Points on a hilly landscape, in no order, each with its height.
A ball rolls from a point to the lowest of its 6 nearest points, and stops where none of them is lower. Distance is the straight distance between rows; heights are no part of it.
J559: [ -1   9   3   9 -15  14  -9 -29 -13  18 -27 -29   8  15 -12  31   1  -3
   9  -2   8  23   6  37  25 -13]  (h 372)
J576: [-46  38  62 -16 -42  17 -30 -29 -34 -12  19 -34  61   4   0  10   7  -4
  -7   6  -1  14  -1   0  13  32]  (h 318)
J463: [ 20  11 -34  11   0 -32  22  34  23   2  26  21   4 -20  44 -13   0 -16
 -19 -26  25   3  31   3 -23  -1]  (h 632)
J936: [-16  -9  24   9  26  12 -28  42  10  31   7 -18  32  40 -17  -7 -15   7
  38  53  24 -49  12  18 -54  12]  (h 385)
J354: [ -6 -39 -18 -29  -2   3  14 -11  -6 -16   4  42 -24   7  20   4  21  -5
 -17 -33 -51  34 -16 -37  32   9]  (h 283)
J211: [  5  -4  -7  -6  19  11  -7  -8   0  13 -24 -17   1   6  -2   4   5  15
  19  -6   2  41   7  15  34 -20]  (h 375)
J939: [-24  20  56  -1   1 -17 -21 -11 -13 -17  37  -4   1 -23 -23 -19  -5  -6
   5  30  12 -27 -19 -25 -10  30]  (h 346)
J882: [ 26   5  39  -9  -1  16  -7 -29 -23 -14  -4 -30  -7  -6 -20  28 -20  39
   8  30 -24  -2 -25   4  23  11]  (h 387)
J455: [ -2   0 -37 -19   6 -18   0   9  17 -13  -6  27 -14   1  12   2  17   9
   2 -56  -8  53  -3   9  16 -19]  (h 351)
J757: [  7  30  -8  26 -34 -36  38  27  15 -20  39   5   8  -4  29   7   3 -22
  -8 -39  43 -14  26 -18 -28  40]  (h 640)
J544: [  9   7  10  21  17 -29  -7 -10  14 -16  19  21 -19 -16 -13 -18   1  -8
  -4  12  -2 -41   0 -26 -15 -13]  (h 433)
J898: [  7 -40 -12 -25  -1  16  -2 -16  12 -10  -8  10 -12  28 -10  12  14  14
 -11  -8 -49  57 -19   8  38 -16]  (h 224)
J796: [ -4 -12  56   0   4  -2 -46   4   5  -6  21 -18  -1 -20 -43  16 -12 -17
  18  45  33 -37 -22 -12 -26  44]  (h 354)
J920: [ -4  19  -3  12 -17  -1 -10 -10 -12  22 -25 -21  13  20  -2  16  -9  14
  16   0  17   1  20  29   0   0]  (h 395)
J229: [ -7   1  32   0 -14 -23  -6 -12  12 -31  26  21 -24 -19  -9 -14   7 -16
   3  19   4 -47   1 -25 -17  13]  (h 364)
J652: [ -6 -28 -39 -13   0  10 -11 -27   4 -23 -33  23 -13  13  48   5  -1   5
   4 -55 -32  65  -9  13  42 -26]  (h 276)
J982: [  0  31 -15  20 -16 -39  19  39  39 -22  35   1   9  19   8  -7  -3 -20
  -2   6  52 -29  18  12 -55  30]  (h 653)
J436: [ 20  13 -14  14  12 -43  -1   4  11   8  24   2   1  -1  -2  -4   7  -9
  -2 -32   4   9  15  -8 -14   4]  (h 699)
J981: [ 28 -34   9 -11  14  -1 -17  -2  18  -6   3  21 -52 -37 -16  -7  -3  11
  -4  46 -17 -35  -7   2   0 -33]  (h 383)
J604: [ 30 -49  20 -32  13 -15 -45 -14  -5   5   0 -14 -57 -36 -20  19 -12  17
  -4  56 -34 -37  -6 -14  -4   6]  (h 398)
J241: [ 24 -13  -2  -9  33 -17  14  35  20  26  -9 -14 -22  -7  -6 -44 -26  -2
   5  30   7 -14   0  17 -21 -11]  (h 382)
J715: [ -7 -29 -18   1  -5   3  16   0  -8  -4   4  53 -28 -23  17 -25  28 -28
 -23 -26 -31   0 -17 -48  22   0]  (h 438)
J233: [  9   0  -8  30  11 -36  14  12  18  -3  22  27 -18   3  17 -13  10 -23
  -7 -11   7 -27  18  -6 -29   2]  (h 503)
J877: [ 14 -28  -2 -29  48  16  18  40  36  23  -6  12 -26  -2  -6 -40 -21  -3
  25  21 -18 -26   1  29 -34  -6]  (h 353)
J155: [  4   4   5  -9  12  14  16   7  -2  45 -29 -21   7  12  -5   4 -14   2
  26   3  18  16  32  26  -7 -16]  (h 330)
J853: [  1 -37  -5 -23  -2  21 -20 -23  -9 -22 -31  -5   2  22 -11  26   8  10
  -2  -1 -49  62 -13   6  60 -20]  (h 266)
J985: [-24  15  -3  38 -19  -9  -7   3 -20  -5  43  19  32  -9  11 -23   8 -17
 -14 -13  21 -42   2 -51 -22  37]  (h 340)
J744: [  4  11 -52 -27  29   0  26  25  11 -27  -6  40 -41 -21  15 -44   5  21
  11 -20 -24  23  11  29 -27 -34]  (h 319)
J624: [ -3  15  34  10 -22  16 -22 -46 -31   0 -18 -30  36  13 -23  35  -6  11
  19   6  -2   7   4  19  30   0]  (h 449)
J494: [-15  11 -13  -4   7  27 -15 -11   7  17 -38 -22   0   4   9  10 -10  -1
  -4 -19  12  30  -2  33  40 -17]  (h 453)
J785: [-43  27   8  26 -43   8 -12  -7 -43 -10   1   2  71  12  22  -5  15  -7
 -25 -22  15  -3   1 -26   5  51]  (h 327)
J250: [  1   9  21  25  16 -20  -4   0  -8  -8  25  -4  18   9 -25 -10 -12  -2
  17  18  11 -31   3  -4 -14   1]  (h 470)
J528: [ -1  -6 -10  16  -8 -25  40  13 -21  15  12  12  -1  -8  45 -13  11 -26
 -26 -40   7 -24  19 -35  -7  25]  (h 406)
J180: [-20 -13 -17   0 -26   4  27  -9 -11  18 -13  -3  12  -7  50  26  15 -32
  -9 -51   7  28  22 -16  30  19]  (h 337)
J512: [ 31 -17  11  -5  21  15 -15  11 -20   6  -2  -6 -11   9 -23  16  -8  35
  -3  45 -29 -18 -29   1   6 -11]  (h 339)
J371: [ -1  -8  37   7   4 -18 -42   6  15 -19  25  -4 -18 -30 -34  14 -20  21
  23  49  13 -59 -27   0 -29  15]  (h 359)
J978: [  4 -10 -18  29 -21 -12   2   1 -14   4   1  37  -7 -37  28 -42  15 -33
 -13 -28 -19 -21   7 -63  -7   5]  (h 378)
J382: [-20  13  -8  25 -55 -14  25  13 -32  -6   8  10  28  11  33  10  20  -7
  -7 -22  15 -22  28 -40  -1  46]  (h 344)
J906: [-29  27  24   6 -32  14 -21 -36 -25   4  17 -21  47  34 -21  21   9  -2
  11  -7  30  -7  14  17  13  20]  (h 396)
J850: [ 21 -44  25  -7  17 -11 -43   9  18  -2   4  -6 -51 -19 -14  26 -27  29
  21  71 -15 -60 -22  10 -22  -8]  (h 392)
J425: [-20 -13 -43 -33  18  32   1 -24   9 -19 -47   2 -15  12  23  -3 -11  17
  22 -31 -27  67 -10  31  29 -22]  (h 285)
J810: [ 15 -14  32 -15  -7  41 -18 -21 -28  -6 -28 -43  19  11 -18  35  -9  31
  -1  35 -24  14 -31  11  32 -24]  (h 315)
J900: [-24  25  -9  18 -30 -17  17  12 -21  -4  27  -6  27  28   3   0  17  -8
   1 -21  27 -12  31 -25  -6  31]  (h 391)
J860: [-23  22  36 -17 -37   7 -16 -44 -16  -9  20 -41  18  23   5  15   8   7
 -17  18 -23  35 -21 -16   9  34]  (h 388)
J951: [ 24  -1 -16  12   4 -24  14  13   5  15  12  24 -15 -19  15 -18   8 -26
  -3 -39 -11  -7  13 -23  -1  11]  (h 600)
J999: [ 19  -9  12  -4  15  25 -18   7   7  18   2 -10  -5   4 -19  -3 -37  26
  21  46 -22 -44 -28   9 -21 -16]  (h 357)
J954: [-10  11  -8  14 -44   4  38 -12 -23   3  -4 -11  18  -2  50  24   6 -29
 -17 -54  38  13  20 -16  17  33]  (h 240)
J536: [  2 -29 -27 -17  21  -8   0  -4  11 -18  13  53 -34  -1  -5  -9  12  -6
 -10 -39 -34  23 -18 -11  17  -8]  (h 428)
J154: [-12  21   8   3 -31  16  10 -28 -33  -4   6   1  26   0  35  17  17  -3
 -17 -19 -15  30  21 -34  22  -3]  (h 447)
J393: [-31  31  21  21 -42   8  -4 -16 -28  -9  16   5  40   4  22   0   8   2
  -7  -8 -26  15  -8 -40  18  19]  (h 286)
J431: [-23   2  25  19   4 -28 -21   5   1 -22  51   8  27  -7 -13 -23   9 -34
   0  13  18 -52  11 -26 -29  17]  (h 345)
J718: [ -5  -3  32  -9 -14   4 -11 -36 -19  -8  10 -26 -30 -14 -17   0  -8  15
  -3  37 -38 -21 -16 -24  -1  32]  (h 417)
J770: [ 21 -24  -8 -12  21  21  -6  -5 -18 -20 -10 -19 -17   0 -21  24  -1  38
 -18  40 -38  16 -32   5  44 -23]  (h 306)
J643: [  3  -6 -13  21 -32  -5  31  21 -21   6   2   5  13   0  45   7  -2 -12
 -26 -53  22  13  19 -38  15  24]  (h 323)
J437: [ 29 -23  -2  11  26  -8  -7 -11   6   2   1   5 -29 -13 -33   2 -12  20
  -5  31 -15 -13 -33  -3   5 -25]  (h 397)
J45: [-24  18 -19  28 -22  -9  24   2 -43   2  -1  16  14 -15  44 -14  24 -18
 -30 -39  -5  -1  15 -51   0  37]  (h 363)
J761: [  6 -14   5  -9  -3  39  -9  -4 -12  44 -33 -39   3  31  -5  12 -27  18
  33  21  -8 -10   3  32 -17  -7]  (h 312)
J75: [-15  -2 -20  25 -21   5  35   7 -54   7  -8  18  27 -10  44 -12  34 -17
 -25 -48 -23  41  -6 -56  20   4]  (h 418)
J846: [  1 -27 -26 -15   0  -2   0  -3   5  -7  -8  18  15  11  15   8  10  -1
   3 -48 -21  49   2 -10  40  -2]  (h 459)
J27: [-24  38  -9  21 -43  35  34 -13   8  -5  -9 -24  38   5  43  38  -1 -15
  -5 -48  46  10   6  10  11  18]  (h 333)
J932: [ -1  11 -10 -24  22  -5   9  19  20  24 -27  -4  -2   5  -9  -7   5   4
  19 -10   9  33  15  23   7 -24]  (h 394)
J691: [ 28 -47  -8   1  22 -12   5   8  28  -3   1  34 -60 -14 -19 -22  10 -15
  -7  11 -20  -8 -24   1  -7 -30]  (h 376)
J178: [ 22   4  19 -11  -7  11   0 -21 -31  -4   0 -22   1  -5 -17  24 -14  33
 -22  21 -33  19 -14  -8  32  -5]  (h 380)
J772: [  6 -15  27  12  22  -2 -21  17  22  -4  19  -7  12   0 -10 -13 -25   8
  31  51   8 -64 -13   5 -40  -1]  (h 362)
J840: [ 24   5   2  10  23  -2   5 -12  -9  -3  11  20 -19  -5  -9 -11  -5  -3
  -1  -1 -15 -12   2 -20  14 -15]  (h 624)
J914: [ -4   0 -63 -18  15  15  14 -11   5 -22 -25  28 -19  -5  28  -6  -2  18
   9 -52 -11  41  10  20  -5 -40]  (h 273)
J567: [ 24  -1  11 -20  -6  13   0 -30 -11 -10   3 -13  -7  -9 -15  14   0  12
 -28  25 -29   5 -27 -25  39   3]  (h 419)
J548: [-11  13  11   1 -10  27 -16   2 -11  19 -21 -39  16  25 -33   5 -14  15
  33  12  21 -17  14  35 -20  -1]  (h 328)
J673: [-36  21  52   5 -23  23 -28 -37 -32 -15   3 -45  48   4 -33  23   0  13
  19   8  13   3 -19  34  15  13]  (h 414)
J558: [-18  20  15   7 -10   1  -5   9  -6  13 -13 -17  31  32 -31   5  -6   3
  25  10  36  -9   6  23 -16  19]  (h 390)
J493: [-16   7   7  15  -8 -12   1  28  -1  23 -13 -34  19  40 -33 -10 -11   5
  26  22  52 -20  18  35 -39  29]  (h 408)
J293: [  5 -42 -16 -22   5  20  11  11  -9   1 -19   8 -12  17 -30  -8  -8  18
   1  17 -28  37 -20   2  21 -24]  (h 282)
J235: [ 25 -29   6 -35  19  -7 -19 -24  -5   1  -6   3 -56 -34 -19  10   4  14
  -6  43 -29 -11 -17  -2  24   1]  (h 377)
J927: [ -4   1  10 -12 -13  25   3 -18 -22 -21  -2   2   8  -7  34  17  24   5
 -38  -3 -52  35 -32 -48  30  -2]  (h 350)
J910: [  5   3  -7  -9  17 -24  29  36  29  28  -2  -1  -5 -17  10 -22 -18   4
   7  12  26  -8  33  27 -46 -12]  (h 410)
J181: [-16  22 -29  -5 -18  26  12   2  20  -4 -21   6  15 -19  28  23   8   3
 -29 -55  39  18  18   9  15 -11]  (h 253)
J771: [ 10   2  13   3  28   9   9  21  23  44 -11 -13  -7  15 -18 -10 -21  13
  33  38  -8 -20   8  25 -32 -11]  (h 370)
J968: [-16  28  14  32 -12   4  -4 -17 -17 -13  34  10  19  -5   9 -25   6  -6
  -9   1 -26 -14  -6 -44  -8  15]  (h 320)
J994: [-14  11  52 -30 -11  12 -15 -40 -30  -1  11 -41   8  11  -9   8  -9   4
  -1  46 -24   9 -42   1   2  52]  (h 489)
J628: [-22 -13 -45 -11  -6  24   1  -9  -3 -26 -15  17  11 -15  54  21  10   0
 -14 -71  -6  39   3  17  38  -5]  (h 236)
J705: [ 22   6 -25 -23  33 -27  25  35  26 -14  -3  18 -16 -35   1 -45  -4   1
   1 -10  11  15  10  22 -20 -25]  (h 356)
J986: [ -2  25 -21  27 -27 -12  21  39  21   1  15  -3  19  11  26  20   4   0
  -1 -28  53  -1  31  -3 -30  34]  (h 550)
J13: [ 26 -12  19  12  -6  21  -9  -3 -10  16 -10  -9  -2  14 -19   9 -18  32
  21  32 -20  -3 -14  15  -6  -6]  (h 334)
J967: [-22   3  28  21  10 -31 -19  17  -1   2  24 -16  36  18 -19  -9 -12  -8
  11  43  41 -25   4   5 -38   9]  (h 455)
J166: [ 19 -42  -1  -9   3 -31   3  11  23 -21   3  52 -52 -20  -2  -8  34 -19
 -18  11 -17 -23   8 -27   5 -38]  (h 442)
J616: [  9  20 -41   0 -16   8  22  35  14 -21   0  20  11 -12  43   7  23  -4
 -14 -48  47  15  35  15   3 -26]  (h 386)
J867: [ 14  -3 -12  -2   4  -3  17   2   6   4  10  25  -1  11   4   6  24 -14
  -9 -26 -25  34   0 -14  30 -17]  (h 673)
J948: [ -6  -6  33  18  15 -21 -27 -13  15 -12  30   5   6 -18 -26  -6 -14 -18
  26  48  33 -57  -6   1 -24  14]  (h 349)
J100: [  1 -22 -11 -34  11  23   2 -19 -13 -11   0   9 -20   2  -1  10  26   7
 -32   4 -51  35 -25 -22  42  -1]  (h 85)
J896: [  8  20  -2  14  -7 -18  15   7  22  12 -13 -10   3  12   8  -1  -6   2
   0   8  32   6  35  16  -9   4]  (h 469)
J468: [-33   8 -49 -29  23  16  -3 -38  24 -17 -42   8 -11   3  24  11   7  10
   6 -45 -12  51   3  33  23 -26]  (h 279)
J366: [ 26 -32  -4 -22  35  40   7  31   6  24 -25  13 -30  19 -26  -5 -15  23
  13  40 -39   1 -41   9   0 -22]  (h 329)
J399: [-37  16 -47  -5  -8  10   7 -15   3 -10 -24 -12  10   6  41  23   6   0
 -18 -44  23  38  11  31  40 -10]  (h 272)
J192: [ 37 -29   9 -35  24  49 -23  -6 -10   9 -29  -1  -6   4 -17  26  -5  42
  -9  39 -34  15 -41   6   6 -39]  (h 324)
J934: [ -6   1  -3  13  27 -16  -1  38   8  16   7  -7  30  19  -6 -15 -14  -1
  23  39  55 -45  20  22 -52  22]  (h 422)
J597: [ 17  -2  -6  25  12 -24   7  15  12  12   3  -6  -1   9 -21 -15 -21   5
  15  22  15 -28  10   9 -22  -7]  (h 445)
J816: [-10   9  -9  15 -14 -26  15  23   7   7  15   0  10  -2  22   8   6 -19
 -14 -36  21  10  32  -4 -12  16]  (h 713)
J483: [  0   9   8   4  18  70 -11 -48 -17  39 -39 -53  20  19  -9  17 -27   1
  19  15  -2   0  -9  40  23 -14]  (h 311)
J749: [-25   3 -30 -12 -13  21  36   5 -13 -14  -7   0  17 -19  47  19  12 -27
 -18 -60  26  30  10  -6  32   3]  (h 82)
J788: [-28  25   2   8 -45   6  -2 -23 -25  16   9  -6  26  31  12  30   8 -20
   2 -27  35   4  29  15  14  27]  (h 502)
J328: [-22  33  39   8  -2  -1 -20  -6  -9  -1  31 -14  40 -12 -11 -14   3  -6
  -4   8  31 -27  -3 -21   8  27]  (h 332)
J685: [ -7 -34  -6 -20   6  33 -20 -12 -14   0 -50 -22  -6  22 -14  16 -13  21
  17  12 -33  25 -37  17  39 -26]  (h 294)
J280: [ -1  10 -11   8  17 -37  20  27  15  15  -8 -18   2  12   4 -18 -22  12
  18  18  30 -19  20  28 -41   8]  (h 473)
J82: [  8   7  -8  33  -5 -27   9   8  14  -6  32  31   4  -8  26 -17  17 -43
  -4 -20  18 -56  20 -32 -33  22]  (h 365)
J458: [-18  20  -4  -9  -2  15  -8  29  -6  20 -13 -18   5  42 -15   1 -31  18
  36  17  31 -23  31  36 -46   3]  (h 352)
J784: [ 14 -15  31  10   4 -16 -15   0  10 -22  15  12 -21 -19 -22 -15 -13  -6
  27  39  -8 -48 -23 -17  -1  -3]  (h 384)
J627: [ 32  -8   3  13  27 -32   9  10  19   9   0  17 -30  -7 -14 -25  -1 -29
  -3  19  -5 -22  -3   4 -24 -34]  (h 467)
J38: [ -8  -6  42  25  23   7 -18  21   2   1  15 -30  25  -3 -38   1 -26  20
  30  51  13 -42 -25   5 -38  17]  (h 369)
J225: [ 15  -7   6 -11  12   1   3   1  -5  13  -2   6 -10   1 -14   2   5   9
  -9   3 -21  27 -19  -5  27 -21]  (h 463)
J103: [  7 -15 -31 -10  23  -4   9  21   1   9   4  32   1 -14  18   7  14 -15
 -17 -44 -13  26  -2 -18  16  -3]  (h 584)
J612: [-12  18  26 -20 -26   6  -6 -33 -21  -8   4 -20  -8   3  15  11  12  13
 -25  11 -50  35 -24 -27  16  17]  (h 413)
J650: [ -9  17   3   1   8  35 -10 -29 -15  42 -45 -41  19  30 -15  24 -20   3
  21   7   5   0  -4  39  15  -5]  (h 316)
J537: [ -3  20   7  24  -9   0   6  -8  -3  11  17   3  24  17 -16  10  -2  -7
  -6 -11 -13   0  20 -20  12   9]  (h 535)
J897: [-14  14  30   8 -14  21 -29 -36 -38  21 -16 -41  39  27 -35  20  -4  18
  21  14  30 -13  -9  34   2  12]  (h 371)
J775: [  8 -13  -6 -17  18  -7  -2  15  18  -9  -5  22 -12   9  -1  -4   7  10
 -11 -18 -17  54 -25   0  16 -30]  (h 360)
J122: [ 23 -29 -13  13  28 -34  10  13  25   0   1  41 -25   1 -19 -27   5 -21
   2  -7 -21  -8  -5 -13   5 -29]  (h 491)
J751: [ 16   8 -51  -8  13 -31   5  44  20   1  13  29  -1 -23  25 -24   8  -5
 -13 -38  15  22  17  15 -18 -16]  (h 478)
J187: [ 16 -52 -27  -5  20 -36  -6  18  44 -13   8  54 -57 -21   8 -25  23 -24
   5 -33 -18  -3 -13   2  -5 -39]  (h 441)
J356: [-14   3  61 -16   6  14 -33  -6  -8   4  44 -35  17 -10 -34   6 -28   0
   4  28  18 -16 -21 -18  -5  41]  (h 355)
J599: [-22  10  24  16   4  22 -28  34 -11  22   7 -39  50  30 -31  -3  -6   5
  29  35  46 -37  19  19 -28  14]  (h 403)
J983: [ -6   9 -23 -11  -8 -13  12  11   2  21 -19   9   2  -9  16  15   6 -20
  -9 -37  15  31  21  -1   9   8]  (h 531)
J198: [  2  -9   4 -14  17  41 -11 -20 -14  49 -51 -41   2  21  -4   8 -33   9
  20  13  -2   4  -7  41  19 -17]  (h 307)
J500: [  0 -23   7 -20  17  43 -11 -11  -1  27 -45 -27   3  16 -23  18  -8  10
  18   0  -9  32 -19  32  24 -18]  (h 300)
J931: [-11  26 -24  27 -32  38  41  -8  12 -16  -6   3  17 -10  35  19  16   2
 -20 -59  45  -1   9  12  10   2]  (h 338)
J972: [  6  17   4   4  -9  20  -2 -27   0  -5  13  10  -8 -18   1  10  12   3
 -23  14 -42   7 -25 -41  16   8]  (h 571)
J941: [  7  -3   8  -9 -15   1 -15 -40  15 -14   8   3 -45 -38  -8  -6   0  -2
 -15  25 -31 -20  -3 -22  -7  -2]  (h 484)
J21: [  2   2  33  14   2  -7   4 -14 -11 -20  26 -13  32  11 -27   7  -8   1
  32  19   7 -10 -10   3  -9  22]  (h 423)
J92: [ 15   0 -13  30  20 -39   3  10  26   5  29  -2  -1  16  -1 -10  -9 -14
  13  19  18 -34   5   3 -47   7]  (h 542)
J15: [  6   4  -3   7 -25   7   2 -23 -11  11  -8  -2  19  19  11  30  15 -11
   3 -22  -2  24   7   4  41 -15]  (h 583)
J218: [  7 -35 -15 -15  21   3  -9  13   6 -11  -5  24 -46  -5 -25 -15   0   9
 -10  19 -40  12 -42  -6  13 -28]  (h 361)
J884: [ 18  48 -15   3 -29  -7  33  37  28  -4   5  -2   2  -5  20   0   7   3
 -10 -28  52   2  41   9 -22   8]  (h 490)
J257: [-30  43  18  19   2  28  -6 -18 -25  18 -11 -55  27  26 -13  19 -14   9
  22   8  53  -4  -1  53   0  26]  (h 416)
J23: [  8  15 -14  18 -14 -35  14  10   7  -5  35  13  14   0  14 -16   7 -34
   3  -5   6 -26  17 -30 -23   9]  (h 424)
J811: [  1  -7  12 -11  -4  25  -4  -7  -8  -7   3   6   7  13   0  16  17   0
 -21  -5 -28  28 -16 -23  39 -15]  (h 472)
J918: [ 23   1 -35  17  34 -51  10  39  39  -2  16  26 -14 -33  28 -23  16 -17
 -23 -24  16  -1  12   7 -24 -14]  (h 599)
J664: [ -8 -16 -30 -40  19  10  16  -3  12 -21 -47  28 -29  -1  -3 -20 -13  19
  22 -30 -24  42   3  30  12 -30]  (h 287)
J505: [-10  18   2  27   2 -54  -2  23   4   8  21 -13  29  20 -24 -11  -5  -9
   4   8  39 -20  22  14 -27  13]  (h 546)
J913: [-19  14  -6  21 -32   6  17  -6 -42   4  -5   6  48  13  27  -7  16 -15
 -20 -27  -9   0  14 -45  -7  10]  (h 343)
J24: [-18  34  36   4 -38   5 -11 -27 -20 -14   7 -10  47  10   8  11   4  10
   4  -1 -19  18  13 -23  12   9]  (h 193)
J585: [ 29  13 -43   7  12 -16  42  51  34 -15  22  24 -12 -28  43 -24  19 -18
 -18 -10  44 -18  37  17 -40 -14]  (h 649)
J312: [-25  14 -13  30 -23 -25  11   6 -10  -6  31  34  21 -14  20 -33  11 -45
  -9 -13  21 -53  26 -49 -35  40]  (h 342)
J142: [ -2  17  12  14  -5 -12 -11   3 -13 -12  25 -10  30  20 -25 -12   6  14
  22  25  13  -6   5  10  -7   8]  (h 448)
J392: [ 26 -36  19 -23  -4 -24 -35   1   3   3 -10 -11 -56 -33 -19  13 -19  13
 -12  50 -30 -26   3 -14  -4  -9]  (h 420)
J271: [  0 -16 -21 -39  37   2  17  32  14 -12 -19  16 -36 -12   1 -40 -10  16
  26 -20 -15  15  -4  32 -10 -22]  (h 295)
J445: [ 17 -35 -25  -3  30 -31   4  20  29  -4  18  37 -25 -21   0 -12  -1 -30
  -4 -39 -19  10  -5  -1  -4 -24]  (h 529)
J944: [ 23 -45 -13 -20  30  26 -15   4 -12   2 -20  -6 -12   7 -21   5  -4  45
   3  38 -42   7 -30  14  14 -13]  (h 317)
J334: [ 12  37 -15  -2  -7 -16  16  16  30  -1  -4  -4  -8 -11  16  -4  -8   5
   0 -15  49   0  35  24 -28  -4]  (h 121)
J136: [ -8  15  19   8 -22   5   3 -34 -23  -4  11  -3  21  11 -10  23  16   2
  -5  -9 -28   9   5 -25  15  -2]  (h 471)
J370: [-15  25 -17  18 -22  18  14 -25   8   2  -9 -28   3   7  26  41  -3  -4
 -11 -35  43  15  20  19  20   5]  (h 389)
J351: [-27  41  -8  14 -16  10  -3  -6   7  11 -13 -34  16  27  -6  10 -10 -12
  -5  -9  48  11   9  26  -5  24]  (h 505)
J337: [ 14   0   2  10   0 -19   5  -7  -3   0  18  28   3   3   5  -6  16 -14
 -17 -14 -20  -1   2 -39  16  -5]  (h 786)
J267: [ -4  29  -7   9 -37 -22  19  11  12  10   8  -4  13  23  -9   6  -6   5
  -4 -10  50  -6  20  17 -26  20]  (h 128)
J602: [ 16 -38 -15  19  -4 -20  -2   9  19 -15  19  62 -33 -31  23 -31  29 -40
 -24 -19 -13 -23  29 -57 -17 -17]  (h 425)
J890: [-21  20  59   3  -1   6 -18 -15 -38  -4  20 -23  42  11 -24  11  -6  15
  16  13  11  -6  -5  10   0  16]  (h 373)
J607: [ 26 -20  12 -43   0   7 -29 -32 -18  10 -13 -36 -27 -20 -15  17  -4  23
  -7  51 -43   6 -31  -4  21  20]  (h 313)
J644: [  3   9  -9  35  -6 -18  12   7   2  13  17   3   5  19   6  11   4 -10
 -10  -4  16  10  26  -6  -9   3]  (h 706)
J964: [  5   5  54 -21 -19  35  -8 -47 -29 -17  -7 -45  21   6  -7  41  -6  25
  -4  38 -32  18 -33  -2  31   2]  (h 402)
J922: [ 22  14   8  15   6 -11   7  -6 -10  12   5  -4   6   9 -35  -5  -1   5
  -3   4 -11  19   0  -1  -1  -8]  (h 648)
J952: [-14  21  57  10   5 -22 -23   1  -8  -6  40 -13  15 -15 -24  -9  -4 -23
  -3  34  27 -36 -11 -13 -15  23]  (h 341)
J31: [ -8   8  -8  24   4 -43  23  47  31  -2   5  -7  12   6  -6 -11 -11  -6
  11  29  56 -37  14  31 -63  24]  (h 523)
J410: [-21  26  35  14  -9 -23 -22  -5  11 -15  41   6   5 -14 -21 -28  16 -21
   0  20  17 -42 -12 -29 -13  21]  (h 348)
J76: [ -3  33 -12   4 -18   3  21   8   6   2 -16 -25 -10   8   4  -2 -15  11
   2   3  47  -8  30  33 -28   7]  (h 393)
J531: [ -9   7 -73 -21  -6  22  20  19  -3 -36 -13  48  -1 -12  44 -17  25  15
  -1 -56  21  31  32  28   1 -16]  (h 284)
J889: [ -7   0   3   0 -21  19  22 -12 -24  -8  -9   3  25 -11  44   1  25  -5
 -28 -22 -39  35   1 -38  34   3]  (h 541)
J355: [-13 -36 -13 -39  27  31 -10  -4  12   9 -41   3 -24  -1 -16  -5 -25  23
  23  -7 -25  39 -18  24  23 -21]  (h 289)
J573: [ 15 -16  24 -52   3  19 -23 -24 -19 -10 -18 -39  -2 -17 -19  25  -6  34
 -20  36 -55  30 -39  -5  40   8]  (h 281)
J42: [ 18 -19  12  22  31  -5   3  17   4   5  -9  -8 -25  -1 -17  -3 -19  15
  12  43  -8 -28 -14   7 -15 -25]  (h 374)
J90: [ 14 -29 -15 -17  36  -4  24  43  21   3 -12  21 -37  -6 -19 -30 -11   9
   9   2  -9   6 -19  13 -12 -29]  (h 322)
J535: [ 16 -49  -6  -8  40   1  -5  27  26  21 -20  15 -51   3 -15 -16  -8  -5
   9  30 -29 -24 -21  15   3 -36]  (h 347)
J665: [  6 -12   3 -42  -8  21 -14 -33  -4 -13 -11 -23 -16 -11   0  22  11  -1
 -48  15 -60  43 -37 -23  48   5]  (h 226)
J786: [ 21 -10 -21  -7  39 -20   8  24  24   0   4  27 -21 -12 -24 -33   0   1
  -1 -23  -8  31  -1  14   6 -21]  (h 434)
J426: [ 22 -25  -3 -16   6   1  -9  -8   7  -9   9  54 -40 -12  -2  -3  20 -14
 -20 -11 -23 -11 -16 -35  10 -14]  (h 598)
J919: [-13   3 -72 -15  12  31   4 -21  -7 -40 -20  17   0  -2  51   9  13   5
  -3 -58  -4  40   3  26  19 -32]  (h 267)
J625: [ -6  18  31   5  -2   2 -10 -22  11 -17  20   2  -6 -13 -15 -17   7  -8
  -3  26  -1 -36 -15 -28 -18  32]  (h 358)
J344: [ 18 -35  10   1   8 -28  -7  -2  19 -14  12  35 -67 -28  -7  -3  15 -15
 -23  21 -25 -27  -9 -17  -1 -26]  (h 440)
J308: [  7  39 -13  17 -30  -1  35  43  29 -28  15   8  12  -9  34 -28   8  -3
  -1 -18  58 -17  29  26 -51  -5]  (h 561)
J620: [ 13 -13   4  19 -17 -32  -6  -2  34 -16  12  36 -14 -22  23 -22   9 -34
  -7  -2 -13 -51  24 -31 -31 -15]  (h 421)
J343: [-18  11 -22 -17   3  19   6  -7   0  18 -29  -4   7  -1  13  10  20  -1
 -11 -33  16  40   4  20  18 -15]  (h 381)
J261: [ -1   5   9  -3  12   0  19  25  10  30 -28 -19 -10  10 -13 -12 -27   7
  26  13  16  -7  23  36 -38  -7]  (h 366)
J902: [ -4  30 -22   3  -3  10  -2 -35   0  20 -24 -27  11  16   5  24   1  -3
  -3 -20  24  14  14  29  35  -9]  (h 446)
J622: [ -3 -16  37  -1   2  -8 -48  -9   0  -1  14  -9 -41 -14 -27   0 -20  10
   7  49 -22 -38 -24  -8 -15  39]  (h 368)
J161: [ 13 -10  -2 -18  12  27 -11   2  -8  31 -41 -15  -5   0 -24  12  -9   7
  25   4 -15  28  -4  22  19 -23]  (h 314)
J401: [-34  28  24  17 -30   8  -8  -5 -22   3  17   5  60  13  -7   3  14   0
  -8   3  15  -8   8 -16  -6  24]  (h 308)
J324: [  8 -26 -28 -17  34 -34  18  21  44 -10  -2  41 -47 -22   4 -44  -1 -14
  -6  -6  -4   8 -24  23 -30 -26]  (h 367)

Call two points neighbours if one is among the 6 nearest of the other. Go from one point of each pair to the other, from neighbour to neighbour, staying as low as possible. Name the highest point that can't be avoided.
J334 / J100 -> J900
J749 / J24 -> J382
J100 / J749 -> J355

For each start below, name the point where the ball stops.
J103 -> J749
J280 -> J100
J445 -> J749
J38 -> J24
J23 -> J24
J392 -> J24
J211 -> J100
J999 -> J100
J257 -> J100
J691 -> J749
J620 -> J24
J978 -> J749

For each start below, name every point that the ball comes to, in order.
J122 -> J691, J535, J90, J271, J664, J914, J919, J628, J749
J161 -> J355, J293, J898, J100
J437 -> J512, J770, J573, J665, J100
J483 -> J500, J355, J293, J898, J100
J772 -> J948, J952, J328, J401, J24
J436 -> J23, J312, J985, J968, J393, J24
